Each row is a point on a landscape with many valleys, with its height.
From any point a ball rolls to the lowest of the 4 points nearest to it. It stops when none of these is lower. Distance is the straight distance between rows; heights are no part of it.
q490 h=59.8: [ 85 146 111  75 104  88  94 167 148 139 185 158  93 157 120 102 197 213
 162 107 146 149]
q966 h=13.1: [181 120 130 146  88 160 182 136 146 139 159 137 107 135 147 106 139 137
 146 153  74  99]
q904 h=24.3: [159  93  85 159 136 120 155 114 176 147 130  99 141 117 145 117 120  94
 135 165 125 121]
q852 h=33.8: [146 147 162 130 159 140 139  85  89 107  98 152 128 153  98 112 115 112
  97  75 127 151]
q114 h=19.7: [159  78 143 140 113  76 171 139 186 132 133  88 148  98 141 151 101 115
 159 130 121  79]
q399 h=36.9: [162 134  88 154  70 179 135 152  97 146 134 126  96 151 169 128 162 159
 131 145 101 107]
q820 h=53.8: [139 112  76 137 150 125 149 102 137 123 104 115 134 135 122  98 129  78
 109 163 121 156]
q647 h=53.6: [104 137 155 138 136 107  97 127 106 136 118 161 123 144 118 169 139 154
 135  59 175 118]
q868 h=26.7: [138 133  78 138  75 168 100 161  73 137 126 124  95 146 173 131 168 165
 128 144 113 113]
q983 h=55.5: [145 132 102 145 159 124 134 116 105 122  86 127 122 150 138 100 156  90
 122 141 140 167]
q583 h=45.8: [104 189 140 124 120 157 110 155 169 179 212 186 129 148  86 116 158 213
 109 131 113 140]
q542 h=11.0: [147 151 178 139 165 146 131  89  90 110 104 157 130 150  95 120 101 115
  93  71 126 141]
q7 h=37.9: [128 151 127 143 135 174 120 156  80 131 109 136 118 124 172 112 151 117
 145 166 110 132]
q890 h=31.8: [ 96 153 161 111 137 124  99 154  68 117 107 152 115 127 148 153 148 140
 150 105 149 129]
q313 h=15.6: [ 96 154 125  81 102 112 112 146 163 147 201 176 105 162  96 116 184 220
 138 102 132 145]
q93 h=51.5: [ 90 161 151 154 138 110  88 147 174 183 193 173 130 121  95 154 126 173
 129 116 164 126]
q23 h=74.5: [148 126 103 164 154 142 143 138 130 140 110 121 126 128 163 101 146  90
 147 172 126 148]
q123 h=32.2: [ 76 143 133  86  97 126  87 159  65 108 141 148  94 131 136 133 149 169
 132 112 126 123]
q262 h=38.1: [139 140 148 123 166 131 155  88  95  96 102 141 131 146  96 100 100  90
 100 115 116 174]
q860 h=56.8: [119 144 149 132 148 110 110 126  83 121  92 154 117 146 134 151 149 137
 137  75 169 137]
q163 h=26.9: [167 134 119 153  99 186 160 141 120 143 149 132 111 136 158 108 146 134
 140 165  80 101]
q79 h=64.4: [106 114 128 110 171 127 146 101 149 105  96 100 179  81  99 141  77  52
 107 177 131 155]
q702 h=59.0: [117 119 122 110 160 126 158  97 125 102 112 112 151 112  94 108  85  60
 103 167 109 168]
q985 h=14.8: [144  82  73 140 132 126 152 100 176 133 129  96 146 114 127 118 110  87
 113 162 122 122]
q790 h=36.4: [125 135  79 146  58 141  84 187  90 147 140 112  91 137 190 142 166 184
 152 143 141 116]
q378 h=48.8: [166 128 130 155 119 168 171 140 147 148 151 129 123 119 162 102 128 118
 152 172  89 105]
q290 h=57.8: [134 144 137 135 154 115 119 122  79 118  78 143 118 147 136 135 159 115
 133  98 154 158]
q375 h=3.0: [ 86 145 160 137 133 104  91 135 134 157 156 167 130 128 111 171 127 168
 141  75 176 119]
q449 h=28.7: [ 90 139  92 102  82 132  75 165  65 116 137 131  91 141 152 130 161 170
 128 130 123 121]
q987 h=19.8: [133 138 171 132 194 107 160 101 142 115  96 126 157 120  93 121  58  63
 116 108 152 197]
q505 h=58.3: [147 121  90 156 159 134 138 127 126 134  99 120 127 137 151  99 147  84
 134 166 136 164]
q244 h=32.1: [150 142 106 146  99 192 127 147  84 132 129 131 108 137 168 114 150 139
 130 158  92 111]
q302 h=59.3: [ 78 138  97  81  88  89  73 171 112 126 170 139  80 145 132 107 185 196
 147 115 145 142]
q922 h=35.9: [159  88 147 142 118  97 177 139 191 141 150 100 134 101 146 134 103 112
 165 148 113  89]
q528 h=28.4: [170  89 167 120 121 142 132  78 176  93  79  58 168  90 112 156  82 105
 100 123 103  49]
q10 h=18.3: [124  91  89 119 138 136 150  92 157 113 124  94 161  97 106 125  88  71
  96 174 111 123]
q279 h=18.4: [133 124 150 133 184  90 158  93 158 120  81 110 163 116  83 139  58  59
 106 100 163 202]
q354 h=50.1: [ 78 135  94  78  86  97  74 161  91 115 158 138  90 142 134 120 170 187
 134 113 133 129]
q587 h=51.6: [166 107 152 141 112 123 189 143 170 136 168 123 126 109 143 116 115 117
 161 157  87  90]
q340 h=57.9: [138 143 129 137 149 116 126 111  83 114  81 147 118 160 127 126 153 118
 123  88 151 158]
q211 h=40.8: [149 105  82 159 149 131 149 117 157 146 116 111 136 132 143 105 131  88
 131 169 130 145]
q629 h=27.3: [122 133 155 114 182 119 163 102 122 102 101 120 156 116  97 113  74  61
 108 142 122 187]
q768 h=52.5: [146 138 117 131 157 119 142  98  93 106  88 136 120 159 116 105 140  97
 109 112 131 171]
q424 h=13.0: [143  86  73 133 137 127 155  94 167 129 125  94 150 113 117 122 104  82
 103 166 118 121]
q282 h=41.4: [163 128  86 159  56 162 121 177 103 163 128 118  95 151 189 149 170 180
 156 135 125 110]
q486 h=9.8: [166  77 127 120 111 129 144  81 179 102  99  64 164  95 117 159  89 113
 101 123 105  54]
q498 h=37.0: [ 95 132  76 115  72 115  66 187  88 136 145 121  86 139 171 124 173 183
 143 138 143 125]
q461 h=42.0: [108 121 130 111 176 108 148 100 154 105  83  92 179  84  93 152  76  45
 114 167 143 171]
q994 h=30.8: [ 78 148 151  91 116 128  91 160  68 109 134 152 103 124 137 145 142 159
 140 111 131 121]
q266 h=39.1: [107 162 119  92 107 119 118 153 170 166 202 182 113 175  96 113 197 232
 141 100 135 152]
q806 h=37.3: [143 143 154 137 149 130 130  88  88 110  92 153 125 162 103 126 128 125
 103  65 140 140]
q183 h=70.7: [112 104 126 115 165 136 131  98 165 102  82  81 193  73 101 157  83  55
 114 180 134 122]
q628 h=46.1: [104 140 141 155 131 108  89 118 130 156 139 166 131 138 102 176 133 162
 120  67 176 112]
q70 h=41.7: [ 96 141  96 121  70 120  59 214 107 148 167 110  93 121 193 119 168 195
 174 154 145 126]
q414 h=36.2: [127 135 147 113 176 124 160  99 115  97 108 126 147 120  94 104  81  64
 100 144 118 180]
q846 h=57.6: [138 142 120 138 155 123 129 123  86 114  78 137 119 153 143 115 160 102
 130 123 148 166]
q939 h=23.5: [118 152 124 130 115 174 108 163  62 117 109 136 111 127 166 119 156 133
 131 161 107 122]
q101 h=50.0: [122 205 113 131 118 175 112 171 157 186 199 186 136 161  82 118 172 226
  95 135 108 151]
q467 h=21.9: [116 127 145 120 185  97 158 100 150 113  80 104 171 101  91 142  67  50
 116 135 154 191]
q581 h=12.2: [162  74 122 137 112  87 162 120 194 132 125  79 148 104 139 152 101 113
 142 126 128  80]
q100 h=23.0: [138 147 178 129 180 131 159  93 106 101 106 143 141 137  97 105  82  84
 103 105 123 172]
q843 h=32.4: [ 78 162 166 113 118 128  98 149 159 161 212 183 122 129  98 134 131 189
 135 114 138 127]
q793 h=22.5: [121  92 103 115 145 148 143  91 160 109 116  88 177  85 106 140  82  68
  95 177 112 109]
q623 h=35.6: [123  97 125 116 150 150 132  91 170 104  96  77 186  73 109 154  81  69
 104 172 116  92]
q642 h=14.7: [ 80 156 141  80 100 123 107 143 153 145 207 179 106 151  91 119 159 207
 131 100 128 135]
q471 h=47.1: [143 141 136 123 162 125 149  85  93 102  97 145 124 156 103  99 116  92
 100 109 120 171]
q575 h=56.9: [161 117 134 159 129 151 174 142 164 149 152 122 128 111 157 104 121 109
 161 173  97 111]
q714 h=19.6: [176  78 156 125  94  69 156 111 170 101  79  58 154 115 129 161 113 118
 119 105 124  62]
q22 h=58.7: [132 148 132 140 155 124 121 141  79 120  76 137 119 146 153 124 163 109
 146 121 150 156]
q774 h=66.0: [140 143 118 150 157 147 133 142 101 133 101 127 123 131 166 107 156 100
 149 164 132 150]
q602 h=40.5: [146 145 162 144 153 143 118  87  91 115 104 165 129 150 102 133 119 130
  95  54 137 127]
q221 h=28.8: [ 97 153 144 111 127 143  99 159  57 115 108 144 107 120 152 139 148 137
 145 129 129 130]
q574 h=10.9: [156  75  95 142 119 107 155 106 193 138 128  82 151 109 130 140 103 104
 128 139 125  90]
q568 h=18.9: [142 140 186 140 190 125 154  98 124 113 105 141 148 132 100 112  63  79
 112  97 139 178]
q54 h=22.6: [ 78 161 156  95 108 123 103 143 148 149 208 183 111 141  95 127 142 198
 135 105 131 130]
q133 h=41.8: [114 142 104 139  57 140  74 216 101 156 170 110  96 125 206 135 156 199
 176 154 142 118]
q570 h=15.3: [179  82 156 118 102 103 141  86 167  96  80  53 155 111 116 153  98 116
 100 106 106  52]
q615 h=41.2: [ 83 138  93 102  83  93  61 200 111 139 165 124  88 134 170 106 182 194
 168 142 145 138]
q726 h=51.7: [119 135 142 155 130 120  89 102 117 145 126 163 132 141  93 172 128 155
 104  51 170 104]
q403 h=17.5: [121 142 102 127  90 176  97 159  61 121 122 131 103 136 164 125 158 148
 127 151 103 112]
q835 h=20.6: [149 146 199 153 192 141 137  96 116 115 106 153 148 135 100 110  74  97
 106  77 135 156]
q731 h=10.3: [154  72 103 135 111 112 151  91 186 127 116  74 155  98 122 152  97 109
 112 129 117  73]
q834 h=68.1: [159 121 119 164 143 160 159 141 152 150 140 119 129 115 163 106 131 100
 158 178 108 127]
q784 h=36.3: [ 72 145 131  68  97 105  96 150 117 122 185 163  94 140 110 119 157 196
 131  98 130 129]
q274 h=26.4: [193  88 191 119  95  96 139  86 151  80  52  51 153 128 121 137 108 113
  92 105 105  66]
q465 h=7.5: [133  79 102 118 130 144 143  85 173 111 117  78 170  87 112 142  85  87
  96 158 107  81]
q116 h=55.3: [127 139 148 142 141 109 108 106  94 128 103 158 122 156 112 159 138 146
 120  50 166 128]
q524 h=55.0: [ 81 149 168 132 130 109  88 147 145 157 174 174 125 123 110 167 124 173
 147  90 166 118]
q747 h=14.3: [158 107 115 162 140 134 162 131 176 155 145 111 132 113 163 114 122 100
 158 172 117 120]
q590 h=9.7: [147  74  91 129 123 132 147  92 179 120 123  78 162  98 116 143  90  94
 103 147 113  85]
q435 h=46.2: [161 136 126 156 116 184 159 146 124 144 142 132 118 122 166 103 140 116
 149 176  89 114]
q128 h=13.9: [155  82 101 156 125 108 162 120 193 143 136  94 141 108 142 135 107 101
 144 149 129  97]
q749 h=29.5: [161  95 118 160 134 117 165 128 187 147 146  99 141 109 152 124 115  99
 155 162 122 109]
q713 h=36.1: [ 66 146 162  88 108 118  93 149  95 118 166 167 100 125 117 147 132 175
 141  99 135 119]
q981 h=54.9: [ 71 150 176 104 121 115  96 149 127 138 178 174 118 122 114 156 126 178
 149  94 150 119]
q745 h=51.2: [142 134 121 120 160 123 152  93  96 101  99 136 127 149 104  93 115  84
  99 133 114 178]
q992 h=49.0: [ 77 144 120  73  95  94  95 148 135 132 188 161  94 154 107 110 172 208
 138  99 135 140]
q494 h=36.5: [ 80 151 167 104 132 116  96 153  82 118 127 159 113 125 136 157 134 156
 151  94 152 126]
q842 h=36.0: [175 131 104 155  81 189 152 145 113 142 139 131 101 146 163 114 154 151
 134 154  84 104]

Call two points neighbours if one is among the 4 nearest of the other. Go from one point of each pair to the other, from neighbour to neighbour, staying as low as possible. Name the highest point that can't be avoided.
q642, q568: q116
q375, q966: q93
q747, q465: q904
q542, q568: q835
q747, q375: q587
q642, q403: q784
q403, q966: q244
